Each row is a point on a landscape with many valleys, with its height.
A ball rolls from a point to whichever of its 5 nearest points has the largest drop for the distance, and stops where none of them is lower. Distance is the straight distance between rows; heights are no part of it.
Voka: [ 15  -9  13   7   3  18 -26   6 -28  19   2 -11 -13   2  -4  11 -23  -3
   6  -2 -29 -15 -12  -3  -4   5   7  14  -7  -4 -13   3   2  -6 -10   5
   0]  height 48.7
zuzo: [  8   6   1  -4 -14 -12  16 -10  16  -7 -14 -12  10 -15  -2 -14  -2 -16
  -1 -12   8 -14  -4   4 -12  -9  18  11   5 -19   5 -16  12 -10 -13   6
   8]  height 34.8
gebas: [-16  -9   3   0   5   0   9   7   8  -4  10  12 -11  12  -9  -1  16  10
  -8   4   5   9   1   4  11   6  -9  -6  -7  12  -2  10  -2  16  24 -15
  -4]  height 41.5
Ger: [  9  -9   6  -4  -1  -7   1  -6  11   5  12 -18 -11  -9  -2 -11  -7 -10
   5  -4  -2  -6 -17  -6  -7   0   0   7  -4  -4   7 -19   6  15   5  16
   3]  height 33.1
Diga: [  1 -12   5 -17  -3 -10   6 -12  15  -9   7  -3  -9  -2   1 -11   8  -1
  -9   3  -1   9  -9   0   3   0  -9  -6   1   3  10  -9   7  10  13   4
   5]  height 36.1
lat: [ -2  19   0  -8   3  13  -6   5  -6  11 -20  10   4   7   9  16   8   3
  -2   5   0   1  24   7  -6  -3  -7 -11   6   7  -7  21   1 -26 -19  -9
  -9]  height 9.2
gev: [ -7  18 -15   9 -13 -18  13 -13  18 -16 -16  -4   8 -15   3  -5   8   0
  -1 -13  13 -11   3  -4   1  12  29  17   5 -36   5  -9  -2 -13 -11   0
  -2]  height 24.2
nireg: [ -1  -2   2   6  -8  -6   3   0   9  -6   6 -10  -7 -15  -8 -11  -1  -5
   9   2  13  -7 -13  -2  -3  -1  16   6  -3 -17   2 -22   0  19   0  14
   6]  height 28.7
mular: [ 15  -1   0  -2   1   2 -16  -5  -7  16   4 -23 -10  -1   4   5 -12   2
  13   6  -8 -11 -13  -4  -4  15  -6   9   9 -17   0  -7   8  -1  -7  17
   8]  height 41.0
feva: [ -9  12  11  -4   4   5   7  12   8   7  -5  18   0  -1 -12  20  14   9
  -9  -4  11   4  25  -2   0 -14   2  -9 -14  14 -21  22  -5 -14  -6 -17
 -22]  height 22.2
sor: [ 12   5  21  10   0  19  -2  15 -22   9   0  12  -1  -4 -15  13 -11  -2
   6 -10 -13  -9 -11  -2 -15 -26  16   6 -24  16 -17  17   2 -13  -6   2
  -6]  height 41.7
Belu: [ -9  -5 -18   8  11   7   1  22  -9   1   2  12 -10   1  -6   8   8  12
   3  20   6  -2   2 -12  12  24  -7  -3  -7  17  -1  13 -11  21  13 -15
  -3]  height 69.8
Faru: [ 18  -9  12  -4  -6  -4  -2 -10   2  10   8 -11  -8  -4  -2  -7 -12 -18
   0 -13 -10  -8  -9  -4 -18 -16  -4   3 -10   5   3  -9   9   0   4  16
  -2]  height 33.3
Sog: [  8   6  -6  -2 -13 -14  13 -19  11  -7 -18  -9  13 -13   2  -5   5  -5
  -3  -9   3  -8   1   3  -8  -1   1   6  19 -17   6  -2  11 -19  -8  -1
   5]  height 39.4
Bobal: [ -7  -1 -21  -6  13   8  -9   5  -2  -5  -4   6   5   8  13  10   9  27
   2  23   2   4   3  -7  15  37 -21  -5  20 -17  16  13  -2   4   4 -10
   4]  height 72.3
beno: [-15  -8   9 -11  -7  -8  11  -7  22 -17  15  11   3  13  -3  -8  13   7
 -12   1  10  20  -2  -1   6  -1  -9  -8   1  -2   3  -3   1   1  24 -12
  -1]  height 38.4
Nibi: [-11  -2  13  -8 -15  -9  18  -3  25 -10   7  17   8   3 -16   3  12   8
 -20  -8  19  15  12  -1   5 -18  -3  -4   1  -5  -8   1  -4   4  13 -18
 -13]  height 32.2
pomo: [  1  -7 -10  17   2   8 -13  13 -15   6  11 -12 -13  -4  -5   7 -11   8
  13  16   0 -12 -13 -12   4  20   4   5  -3  -4  -8   1  -9  15   1   6
  -2]  height 48.9
mapas: [ 13  -6  13  -3  -2  -3  -7 -12   1   5  -8   0  -7   0   3  -4  -4 -23
  -3 -26  -8  -1   9  17 -27 -36 -15  -9  -8  20   4  -5   3 -17   3   7
  -8]  height 59.2
vig: [ -8  -6  -3  -9  -8 -20  22  -3  32 -20  -8  -1  11 -13  -3 -25   0  -9
   1 -17  17   0  -9   1   2  -5  28   8 -11 -19   7 -24  -4  15   3   3
   7]  height 25.8
momip: [  8   0 -13  -1   5   0  -7  -6  -2   3   2 -18  -3   0   4   7  -3  13
  10  15  -4  -4 -11 -10   7  22  -8   5  18 -16  15  -7   2   6   3  10
  10]  height 47.7
Nifu: [ -5  -5  -7  -8   1  -9   4  -6   6 -13   4  -4   8  -3   5  -5  11  15
  -2   8   0   7  -7  -1  13  15 -10  -2  17 -17  16  -7   6   4   7   1
  13]  height 43.4
Detuk: [ 14  10   1   2   8  27 -25   9 -33  28  -8   1  -2  10  13  17 -12 -11
   8   5 -21   3  -4  -5  -3  16  -2   9  -9  11  -8  14   1 -10 -17   2
  -2]  height 51.4
Zupat: [  2   0   2  -3  13  16  -3  13 -20  14   2   9  -4  14   1   7   0  -9
  -4  -3 -13   6   8   6   5  -7  -9  -5 -13  31  -5  12  -3   5  -4  -4
  -3]  height 54.6
laka: [ -3  23 -14   5 -25 -19  11 -19  21 -17 -18  -4  14 -17  10   3  13  11
  -1 -13  10  -4  12   2  -2  19  10  15  11 -43   4   3  -2 -25 -19  -4
  -7]  height 18.5
Kiner: [-10   0 -14  16  -7  -5  -5   1  -1 -10  -1  -7  -3 -17  -6 -15  -7   5
  10  21  17 -17 -10 -12  10   7  23   5  -6 -25 -11 -21 -13  25   3  18
  10]  height 11.3
damab: [ 16  16  13   6  -9   3  -7   6   2   6 -11   4  10  -9 -13  13  -8   1
   7  -4   4 -14  -1   2 -16 -28  12   4   0  -7 -13   9  14 -35 -24   6
 -10]  height 55.4
ditob: [-14   5 -20  25   3   1   4  21  -2  -3  10   5  -5  -9 -10   0  -1  15
  10  24  15 -12 -10 -18   8  20   9  -3  -6   1 -12   4 -16  23   8   0
   0]  height 52.5
Lem: [  9 -20  18   8   9   6 -15  12 -17  14  22  -4  -7   2 -18   3 -22  -8
   4 -11 -18 -10 -14 -10   1  -8   3  13 -16  14 -11  -5  -2  20   7   6
  14]  height 54.9
Rez: [ 18  15   4   2  -3  21 -25   7 -23  22 -12  -2  -2   4   7  16 -16  -1
  10   6 -19  -4  -3   3 -15  -1   1   3  -6  -5 -10  16   9 -27 -21   8
  -8]  height 10.5
mireb: [ -7  -2   5  -8   2   7  -4 -12  -5  -3   2 -13  -6  25  19  -5   2 -11
  -1  -5 -11  21  19  20 -18 -12 -19 -18   8  25   4   1   0 -13  10  -2
  -6]  height 21.3
luni: [ -7 -12  -2   0  -3 -12  10  -2  17 -13  18  -1 -13  -8  -7 -13   5   0
   0   5   8   5 -16  -2   7  10   3   1  -6   8   9  -9  -7  29  21   0
   1]  height 48.0
namop: [-16  -9   4  -5 -14 -18  14  -5  19 -26   8   6  19  10   1 -14  12   5
 -11  -6  13  21   4  -5  17  15 -10   2  13 -22  10  -2   7  -6  10 -12
   7]  height 16.9
zuf: [  8  -6  14  -3   9   7  -2   5 -12   2   4   6  -2  19   4  -6  -7 -21
  -8 -20 -11   9  12  18  -6 -32  -9 -17  -7  37   0   2  -4   5   3  -2
  -1]  height 51.1
sesi: [  1  -8   9  -7  20  14  -9  15 -14  11  21   7  -7  28   7  -3  -2  -4
  -7   9 -13  20   9  11   6  -5 -13  -6 -12  45  -6   1  -7  34   4  -8
   7]  height 63.1
rebip: [  3  11   3  -8  -3  -1   2  -7   4   6 -19   7  13   0  -3  13   6   6
  -7  -3   7  -5  21   5  -3 -17  -5  -8  13  -4  -5  14   6 -27 -10 -10
  -9]  height 56.0
beme: [ 10  -9   6  -4  11   9  -2  10 -15  17  11   9  -2  17  -2   1  -7 -13
  -6  -8 -15   5   4   8   4 -20  -6  -5 -13  34  -3   5  -3  13   1   4
   4]  height 51.0
nef: [  5  -1  -5  14   2   9 -25   5 -13   6   3 -25 -13  -8   1   2 -15  10
  15  15  -4 -19 -10  -6   8  21   2   7   8 -22  -8 -11  -2  12 -14  13
   4]  height 45.7
gonum: [ 10   4  -8  -8   2  11 -11   1 -10  17  -7  -4  -5   6   0  16   0   7
   7  12  -6  -4  -4   0  -3   9  -9  -3   8  -4   6   7   8  -9  -9   7
  -2]  height 49.0
Vemu: [  9  12   6   2   3  17 -10   7 -19  18  -9   7   0   3  11  11  -6 -15
   4  -8 -14  -1  15  18 -15 -16  -4 -11  -5  22  -3  15  -3 -26 -17  -2
 -13]  height 65.1
taz: [  7  -3   7 -12 -11 -15  18  -4  26  -9  -2  -3   5 -17  -6 -18  -1 -13
  -5 -13  11  -7 -10   2 -10 -18  15   3   0 -10   5 -19   6   5  -4   4
   2]  height 30.7
voso: [ 16   1  24  12  -7   7  -4   6  -9   5   0  11  -4  -9 -17   6 -16 -15
   2 -19 -14 -14  -7   1 -24 -41  13   2 -22   9 -16   9   8 -21  -2   9
 -11]  height 38.5
molus: [  3  10   8   0   5  16  -7   2 -18  12 -10  -7  -1  16  21   6   3 -16
   3  -3 -13  10  25  30 -19 -11 -18 -20   9  23   3  11  -6 -22 -15 -12
 -13]  height 40.4
degi: [ -9   5 -18   9  -2  -9   6  -9   5 -17  -8  -6   9 -10   6  -9   7   4
   6   0   7  -4  -9  -7  14  23  11   9  18 -30  18 -11  -2   1   1   5
  13]  height 29.1
pavut: [ -5   3  -9  -3 -17 -25  20 -19  25 -14 -16 -11  14 -17  11 -20   5  -4
  -3 -15   1  -1   5   6  -4  11  11  10   8 -31  10  -9   4 -19  -9  -3
   4]  height 30.8
Filaf: [  2  -9  -9 -16   9  -3  -8 -16  -9   4   8 -13 -14  18  19  -1   0   4
  -5  10 -21  17   6   5   4   8 -21  -4   7  16   7  -2   5   0  13   3
   3]  height 30.9
kepat: [ -7   5 -24  11   6  -2   1  -2  -1 -15  -6  -2  11  -4   9  -1   5  20
   5  10   5  -3  -8  -9  21  34  -5   2  25 -29  17   2  -2   0   0   0
  10]  height 42.6
Kuvez: [-13 -14 -11  -2  10   0   0   3   3 -11  18   4 -11   8   1  -4  10  18
  -3  19  -4  16  -2  -3  15  27 -15  -8   2   4  11   3  -2  19  28 -11
   3]  height 14.9
sobun: [ 12  -6   1 -15   0  -3  -9 -22  -3   8  -6 -11  -5   5  15  -2  -5  -4
   1   0 -15   5   6  11 -14 -11 -24  -8   6  13   7  -8   8 -12   3  10
   3]  height 31.8
nor: [  7  18   3   0  19  35 -20  22 -37  19  -1  14   2  12   8  19   3 -10
   1  12 -10  14   4  -7   3  15  -8   6  -6  37 -10  15 -13  13 -19  -7
   8]  height 74.1
gog: [-12 -14   4 -12 -16 -23  25  -8  35 -31  -4  -4  18  -4   1 -28   3  -6
 -13 -21  13  13   4  -2  10   1  13   1  -8 -20   7 -13   0   1   6  -9
   8]  height 18.2
gefet: [-10  -4 -13  19  -1 -10   1   1   0  -7  21  -6 -15 -11  -5 -12  -9   2
   7  21   9  -8 -13 -10  11  17   8   6  -8  -3  -7 -18 -16  35  20  11
   6]  height 41.3
kene: [ -6   1 -23   9   6  -5  -4 -10  -4 -13   1 -15   4  -5   8  -6  -4  11
  11  16   7  -2 -10 -12  20  32   1   8  19 -26  17 -14  -5  12   7  15
  16]  height 41.1
Lop: [  4 -10  -1 -12 -13 -21  21 -20  21 -14 -15 -14  16 -15   8 -23   1 -12
  -4 -14   1  -1  -6   4  -8  -2   3   2   8 -14  13 -11  14 -10  -3   0
  10]  height 43.9
zade: [  5   0  -5  -6  -6 -15  12 -16  15  -8 -12 -20  11 -14   8 -22  -4 -15
   2  -7   6  -5 -12   0  -6   2  15  10   4 -22  12 -18  10  -1  -5  11
  14]  height 40.6
rak: [ -3 -11  -7  -1  12 -13  -9 -15   6  -5  16 -28  -8 -12  12 -15 -18   2
  11  16   6   3 -16 -13  10  30   5  12   7 -16  12 -29  -3  24   9  17
  20]  height 67.6
sav: [ 15  -4  19   0 -13  -8   2  -1  12   5   0   2  -3 -14 -12  -7  -8 -24
  -2 -19   1 -11 -10   0 -28 -35   5   0 -17   4  -3  -7   9 -10  -3  11
  -9]  height 34.6
nifel: [-13  11   1  -9   8   8   3   5   4   7 -10  16   1   7   2  16  13  12
  -8   7   5   5  21   1   0   1 -10 -11   3   1  -8  19   0 -12  -8 -15
 -10]  height 47.6
Kigas: [ 1  6 -8 -2  8 11 -4 11 -5 14 -6  6 -7  3 -4 16 10  9  4 13  0 -2  0 -1
  2  9 -4 -5 -2  3  1 17 -1 -3 -7 -3 -7]  height 19.3
rem: [ -9   8   7  -8  -1   6   6  -7   4   3  -4   8   2  13   4   6   8   1
 -10  -3   3   9  24  14  -8 -22 -13 -17   5   9  -6   9   1 -18   1  -9
 -11]  height 40.9
Tuza: [  9  -9  -5 -15   7  -6  -5 -15   0   9   8 -14 -14   6   9   0  -4   4
   2   7 -12   4  -7  -1   0  11 -17   1   8   3  11  -8   9   1   8  10
   7]  height 37.6
Dosiz: [-13  -2 -18   6  -1 -12   9  -2  14 -20   9   7   4 -14   0 -16   3   8
   6  12  16   1  -9  -9  15  16  12   2   4 -17  10 -21 -15  26  15   6
  12]  height 53.9
zir: [-22  -9   2   3  -1  -8   9   5  16 -15  13  14  -5  -1  -9  -5  13  14
  -7  10  11  11  -3   0  14  11  -6  -7   1   0   4   1 -10  19  21 -15
  -2]  height 36.6
lubir: [  3 -17  -6   0  10  -3   3  10  -3   3  15   3 -10  11 -14  -1   0   6
  -1   1  -2   3  -9   1  13   2  -7   3 -11  27   1  -1  -2  28  21  -3
   3]  height 54.0
bolu: [ -7  -4  11 -13  -8  -4   7 -10  14  -6  -1   7  -2   6  -2  -3   9  -3
 -11  -6   5   9   7   9  -5 -23 -12 -13   0   7  -4   0   3  -9  14  -7
  -7]  height 30.6
kovut: [-14  -5   1 -13   0  -2   6  -7  10 -10   7   3   4  11   5  -3  14  12
  -9  10   1  18   3   1   7   6 -18  -9  12  -9   8   2   6  -3  16  -7
   4]  height 44.4
dagi: [  0   6  -2   4  15  24  -9  24 -29  18  -5  15  -1   5  -4  17   3  -2
   9   4  -5   5  -2  -8   0   4   5   5 -20  26 -12  19  -7   2 -11  -7
   0]  height 58.9
mopi: [ 10  10   0  -4   4  15 -11   1 -19  22 -12   0  -2  11  16  13  -5  -8
   4   4 -16  -1  13  14 -10  -5 -10  -8   0  14   3  13   1 -18 -13   3
  -8]  height 59.0
Nikep: [ -2  15 -14   6  -8  -9   8 -17   6  -9 -19 -16   8 -11   4  -7   3  -6
   4  -3   5 -12  -7   0   2  17  18  16  13 -34   8  -9   6 -11  -7   8
  10]  height 28.6
bodo: [  8   8   2   2  -5  -2  -2   5   5   5  -4  -2   1  -7 -12   9   1   4
   6   1   7 -14  -9   1  -8  -8   6   1   7 -15  -1   0   8  -6 -10   8
  -1]  height 30.4
nok: [  0   5   1  -4  14  18  -4  10 -24  16  -4   6  -5  18  11   4   6 -10
  -5   5 -14   8  15  10   3   2 -11 -10  -4  28  -4  14  -3   2  -9  -8
  -7]  height 46.2
nanu: [ -7  -7 -12 -10  -5 -24  19 -14  19 -19 -11 -17  12 -12  13 -26   0  -6
   2  -9   1   6 -10  -3   3  17  14   6  -2 -27  20 -17   6  -3   2   6
  18]  height 46.0
kodu: [-15 -19  -6   3   7  -9   2   0  11 -25  29   4  -7   6   0 -14   8  16
  -8  14   2  18  -8  -2  19  29 -13  -4  -6  11   8  -4  -2  27  40  -9
   8]  height 40.7
vaf: [  1   7   6  -2 -15 -13  13   2  20  -8  -2   7   9 -14 -17   1   8   1
  -8  -8  17  -9  -1  -1  -3 -18  20   6   2  -9  -5  -5   5  -1 -13  -2
  -6]  height 26.6
Libet: [  6 -14  13  17   7  19 -26  19 -32  14   6  -7  -6  -4  -9  10 -24   9
  11   3 -24 -12 -14 -12   5   7  11  16 -14  10 -19   3  -8  13  -8  -4
   6]  height 50.9
Sim: [ -5   1  18   3   4   9   7   8  -7   3   1  12   0  11  -2   3   1 -21
  -9 -22   1   3  21  20  -8 -35  -4 -21  -9  34 -12  12  -6 -12  -2 -15
 -19]  height 55.6
Zitu: [ -2 -11   7 -16 -16 -15  14 -18  21 -18  -5  -6  14  -2   3 -17   6  -4
 -10  -5   4  10  -1   2  -4  -4  -9  -7  10  -9   6  -9  10  -9   8  -7
  11]  height 30.5
pef: [ 13   2  12   3  -8   2  -3   4   1  10   2  -1  -6  -9  -9   6  -3  -6
   5  -6  -1 -14 -12   1 -13 -15   6   0  -8  -6  -7  -1  10  -6  -8  14
  -6]  height 31.5
rozev: [ 17  14   2   1  -7   5 -12  -2  -4  13 -21   4   9  -2  -4  19  -9   1
   7  -3  -1  -9   5   7 -17 -21  -2  -3   7  -2  -4  12  13 -37 -20   5
  -5]  height 54.2
bimid: [ -7   5   3  -6   5  14  -1  -2 -12   6  -3  -3  -5  22  17   3   5 -12
  -3  -2 -10  12  22  21 -11 -10 -18 -19   7  20   2   8  -2 -14  -2  -9
 -10]  height 27.4
rison: [-14  11 -26  22  -2  -3  -7 -10  -6 -17 -17  -9   6  -7   2 -12  -6   8
   7  14  15 -17 -10  -9  13  23  24  11  10 -42   1  -8  -8   1  -3  13
   6]  height 38.2
Zemi: [ -2  -1 -11  13   6  18  -6  29 -25   5  -1   8  -3   0 -12  14  -2   8
   9  14   6  -4  -5 -18   6  16   4   4 -17  22 -12  14 -10  13  -1 -10
   0]  height 78.3
Nibad: [  7 -13   1  -5   2  -7   1  -5   2   9  12  -8 -16   0  -4  -2  -2  -5
  -2  -3  -7  -2 -11  -3  -1   0  -7   5  -4  10   5  -4   4  12  10   8
  -1]  height 15.2
fivuk: [ 11 -13   5  -4   7   2   0  -1  -7  10  10   5  -9  10  -7  -4  -5 -14
  -7 -17 -10  -2  -4   3   0 -18  -7  -3 -15  27  -2   0   3  13  11   7
   0]  height 47.2
Tuzi: [-13   6 -28  19   1   1  -5  -6  -6 -14  -3   0   5  -6   1 -14  -6  13
  11  27  16 -13  -9 -19  20  23  16   6   6 -32  -6  -9 -13  22   6  16
  12]  height 29.7
Met: [-10 -13  13 -14 -21 -21  23  -3  37 -32  11   5  17   7  -5 -21  11  -3
 -16 -14  20  20   3  -4   8  -3   5  -4  -3 -11   3 -11  -1   5  14 -14
   7]  height 23.7
nesel: [-13  10 -14   9  -9 -10  10  -8  12 -21 -10   5  17  -8   7   4  15  18
  -5 -11  14   0   7  -8  18  25   2  10  18 -34   7  10  -4  -9  -8 -13
 -10]  height 3.7
pel: [ -8   1  -1 -11   0   3   3 -11   2   1 -10   1   6  12   9   3   8  11
  -7   3  -4   9  14   8  -2  -8 -19 -15  16  -6   1   6   7 -18   5  -7
   2]  height 38.6
talik: [ -9   4 -20  14   9   4  -4  12   1  -4  -1   6   6  -6  -3   5   1  20
  10  21  15 -11  -6 -14   7  25   4  -5  14 -16   4   7  -9  10  -2   0
   0]  height 58.6
Povo: [ 14  -4   3  -2   5   7 -15 -10 -17  19  -1 -12  -9  13  21   1 -13 -17
   2 -15 -26   0  14  16 -15 -12 -17  -6   3  28   9  -1   0 -14  -6   8
  -1]  height 29.9
Gisuz: [ -8   6 -14  28   0   5 -12  13  -9  -5   5  -5  -4 -13  -5  -5  -8  14
  10  29  12 -18 -11 -13  10  12  18  -2  -6 -15 -19  -3 -17  18  -6  14
   1]  height 34.5
Dofaf: [-16   6  -3  13 -16 -10  21   4  16 -27   1  14  23  -9  -5   1  18  24
 -12 -13  29  14  17 -11  20  12   8   8   5 -25  -3   8  -7  12   2 -22
 -18]  height 14.0
meni: [  9  -4  -2 -11   0 -11   8 -14   9  -7  -4 -20   6 -11   7 -15  -3  -3
   5   0   0   3 -14  -1   0  13   0   7  11 -14  17 -17  10   6   3  12
  17]  height 51.8
Vapak: [  6   6   5  -7 -10 -10   8  -9  13  -2 -11   5  11 -10  -8   3   5  -2
  -8  -9   7  -8   6   5  -7 -23   0  -1  12  -5  -1   0   9 -17  -6  -3
  -1]  height 32.8
bako: [  0   4  13  19  -7   7  -3  18  -6  -2   5   2  -8 -14 -19   8  -1   4
   9  -2   5 -13 -14  -2  -7 -12  19   5 -18   0 -15   6   1  -4 -10   4
 -11]  height 35.5
gilo: [ 13   4  13   9   5  26 -18  17 -32  15  -5   5  -1   0  -5  16 -14  -1
   6  -3 -21  -6  -8  -6  -9  -6  12   9 -20  10 -16  17   1  -9 -12   1
  -2]  height 42.2
demat: [ -8   6  -7   9  -4  -5   6   3  10 -11  -1   0   5 -13 -11  -1   5   5
   6   2  18 -10  -6  -6   5   3  22   9   7 -21   5 -12  -4  11  -3   5
   5]  height 21.9
sebu: [  6  -8   0 -12   9   4 -11 -14 -18  10   1 -12 -11  22  22  -5  -8 -10
  -2   0 -25   8  13  15  -8  -2 -17  -6   6  28   7  -1   1  -7   3   1
   1]  height 24.3
famar: [ 13   6  -1  -6  -5  -1  -4 -13   1   9 -18  -1   6  -2   0   7  -1   0
   3  -2  -1 -10   6  12 -13 -15 -13  -5  14  -1   4   3  11 -25 -10   6
   2]  height 21.6
puzi: [  3  11   6   0   6  14  -2  15 -12  15  -7  16  -3  -1  -6  15   3  -2
   4  -1  -4  -2   3   2  -4 -10   7  -3 -20  19 -16  22   1 -18 -12  -5
 -12]  height 47.5
pir: [ 14 -12  12  -1  12  11 -22   0 -29  31   8  -8  -7  15   4   2 -29 -17
   7  -6 -29  -5  -6  -3  -1  -4  -2  13  -7  16  -4  -3   2  -4  -3   7
  12]  height 50.7
gunuf: [ -4   6   7  -4   3   1   5   9   4   9  -2  18  -5  -2 -12  14  10   3
  -6  -3   6  -1   6   4   1 -16   1  -8  -9  13 -14  12  -3  -6  -4  -6
 -17]  height 34.2
rukek: [-10  -4   3 -15  -6  -6   4 -17  13 -14   1  -3   8  18  10  -6   6   0
  -6   1   1  27  12   6  -8 -13 -18 -17  11   6   3  -5   8 -20  18  -4
   4]  height 21.5
nevo: [  4  -1  -6   6  -1  -3   0  -2   4  -2  10 -12  -7  -9  -4  -3  -1   3
   9   9   9  -6 -14  -7   1   9   5   6   4 -12   7 -15  -3  17   5  13
   7]  height 31.7
lodo: [ -5  15   9  -4   0  13  -6  -3  -3   8 -18   3   7   7   9  14   1  -4
   1  -5   4   5  32  23 -17 -23 -13 -19  11   8  -3  10   0 -31 -12 -11
 -11]  height 61.7
Nadek: [ -8  -6   0 -14   6   5   1  -9  -5  -1   5  -5 -10  21  13  -5   5   0
  -7   8 -14  17  11  11   0  -2 -19 -11   5  15   3   6   4  -4  14  -2
  -2]  height 12.2
dupu: [ 10  -8   6  -7  19  10 -13   6 -22  25  16   5  -3  22  10   3 -14 -11
  -5   1 -22   8   3   3   4  -8  -7   1  -4  35   2  -3  -5  14  -6   3
  10]  height 55.5
fot: [-14  -2 -18  11   7  -8   2   4   7 -22   9  10   7  -6   8  -7   8  22
   2  16  11   4  -6 -11  24  29  -9  -3  18 -21  15  -3  -9  18   9  -7
  10]  height 52.4
gof: [ 17  -5  13   2   3  10  -4   8 -13  14   5  11  -1   2 -10   7 -14 -19
  -4 -22 -18  -4  -3   4 -14 -34   3  -3 -20  23 -10   4  -1  -4   3  11
  -2]  height 42.7
dimim: [ -1  12   1   9  -5  -8   6   8  14  -4  -3  10  11 -13 -19  12  11  13
  -3  -1  21  -8   3  -8   2  -9  20   4   5  -8  -5   4  -2  -4 -14  -7
 -12]  height 22.5
mosu: [-16   2  -2   3   5  -2   5  12  12  -4   4  17   2  -4  -8  10  15  21
  -2  11  15   1   5 -10   9  12  -2  -5   4  -8  -2  10  -7  12   7 -17
  -7]  height 27.6
Vesek: [  9 -19   5   2  11  -4 -12  -6  -7  13  20 -23 -22   1  -1  -5 -18  -9
   8   0  -9 -10 -19 -13   2  16  -3  19   0   5   1 -15   6  15   8  10
  11]  height 48.8
Tosu: [-14   7 -14  12 -11 -17  16  -5  14 -20 -14   2  10 -12  -9 -12   4   1
   1 -11  25 -12   3  -7   5   1  39  21  -7 -34  -2 -19 -10   3  -3   1
  -1]  height 25.7
Natub: [ 19  10  13   6  -7  14 -17   3 -17  18 -11   2  -5  -2   0  13 -22 -10
  10  -5 -21  -9   0   8 -21 -21   2   0  -9  -1  -9  13   7 -31 -13  13
  -8]  height 40.5
kul: [  3   4  -4  -2  15  20  -8  13 -26  20  -3   7  -5  10   5  14   1  -8
   0   8 -12   4   4  -1   5   8  -7   1 -10  25  -2  14  -4   5  -8  -4
   0]  height 62.3
Fil: [  6   4  13   0  16  21 -15  25 -30  23   9  16   1  11   0  17 -10  -6
   3   4 -15  13  -2  -5  -1  -2   0   4 -21  34 -11   6 -13  23  -5  -4
  11]  height 21.1
Zikuz: [ -6   8   3  14 -10  -6   4   8  12  -9   1   1   1 -15 -15   0   3  -1
   3   0  21 -11  -8  -6  -2 -13  29   9  -8 -16  -6 -15  -2   9 -14   5
  -1]  height 25.0
nom: [  6  -3   7   0  -6  -6   5   2   8   4   8   2 -10  -8 -15   0   2  -8
   1  -9   2  -8 -11   1  -7 -13   2   2 -10   7  -5  -1   3   7   2   8
  -6]  height 28.0
sal: [  6 -15  -2 -10  14   2  -2  -5  -9   7  11  -2 -14  16   3  -3  -2  -2
  -7   2 -15   6  -2   4   8   1 -10   3  -5  22   2   2   1  16  13   0
   2]  height 36.4
Zab: [-17   0  -3   3 -11 -16  17  -2  20 -26   3   9  15  -8  -5  -9  12   8
 -10 -13  17   8   4  -3  19  10  10   9   9 -24   5 -11  -8   8   2 -15
   1]  height 12.7
ruv: [  9   9  13   2  -3   3  -5   6  -4  13  -9  13  -2  -3  -5  13  -8 -12
   3 -13  -7  -6   6  12 -19 -32   0  -4 -11  15  -9   9   5 -31  -8   5
 -16]  height 49.5
kopom: [ -3 -12  -8 -11   1 -24   6  -9  16 -25   4 -14  11  -8  10 -23   3   2
  -1   3   1  13  -9  -7  12  23   2   2  10 -15  19 -18   6  12   7   8
  21]  height 60.4
fopo: [ 20  -5   5  -7  -1   1 -14 -15  -9  23   0 -15 -11   1   8   3 -17 -11
   8  -5 -16  -8  -4   0 -16  -6 -14   4  -1  -1   2  -5  12 -17  -2  16
   4]  height 35.9
tilan: [ -6   7   5   0 -19  -9  19  -6  14 -18  -8   9  22  -4  -3   4  16  15
 -18 -16  18   9  23  -6  11   1  -1   5   8 -25  -2  15   3 -11   0 -19
 -15]  height 20.3
seb: [ -8   1  -6  15  -1  -2   8  12   5  -1  10   4  -8 -11 -15   5   3   5
   7  11  12 -10 -13  -6   2   6  10   0  -4   0  -3   1  -8  19   5   2
  -8]  height 42.9
maru: [ 12  -8  14 -10 -13 -11   9  -7  20  -2   5   4  -9  -9  -9 -15   1 -21
  -4 -17   3  -5 -13   3 -16 -26   4  -6 -16  11  -1 -10   6   5   5   6
  -6]  height 32.5
zerit: [ -9   4   0  -5  -1   0   7  -3   9  -2  -9   9  10   4  -2  10  12  15
  -8   4   7   1  10  -1   6   0  -9  -6  17 -13   3   8   3  -8   1 -12
  -2]  height 43.3
bul: [ -2 -11   0 -13  24   8  -9  -2 -19   7  16  -4  -7  32  19  -7  -2  -1
  -9  12 -19  19   7  11  14  10 -15   3   5  36   1   2   1  17   8  -8
   7]  height 52.0
sikop: [-12   9  -5  12  -5 -11  11   9  17 -14  -1  13  12 -14 -12   7  12  18
  -4  -2  25  -5   3 -10  10   2  17   5   6 -12  -3  -1  -9  12  -4 -10
  -8]  height 17.0
ruz: [ -5  -6  -8  -3   7   0   3   2   3   2   5   3 -11   2  -1   4  11   9
  -1  10  -1   2  -3   0   8  12 -12  -7   3   3   7   3   1  12  11  -6
  -3]  height 42.3
musor: [ -2  19  15  -2   8  23  -1  14 -13   8  -9  17   2   4   4  12   7 -13
  -4  -8  -1   6  28   8  -7 -14   1 -15  -8  30 -18  25  -9 -23 -19 -19
 -19]  height 47.3

Where does a ball stop that starts at each point below?
kepat | nesel
zuf | Nibad
ruv | Nibad
mular | Nadek
nanu | nesel
kene | nesel
kopom | nesel
pir | Nadek

Call two points neighbours if one is among the 5 nearest of the other. Go from one point of each pair to the other, from neighbour to neighbour, staying as low as possible. Name the highest point that can't be avoided.
Kuvez and Kiner | zir
Nadek and Fil | Zupat
Nibad and Nadek | Zitu
Nibad and nesel | bodo
feva and Kigas | gunuf
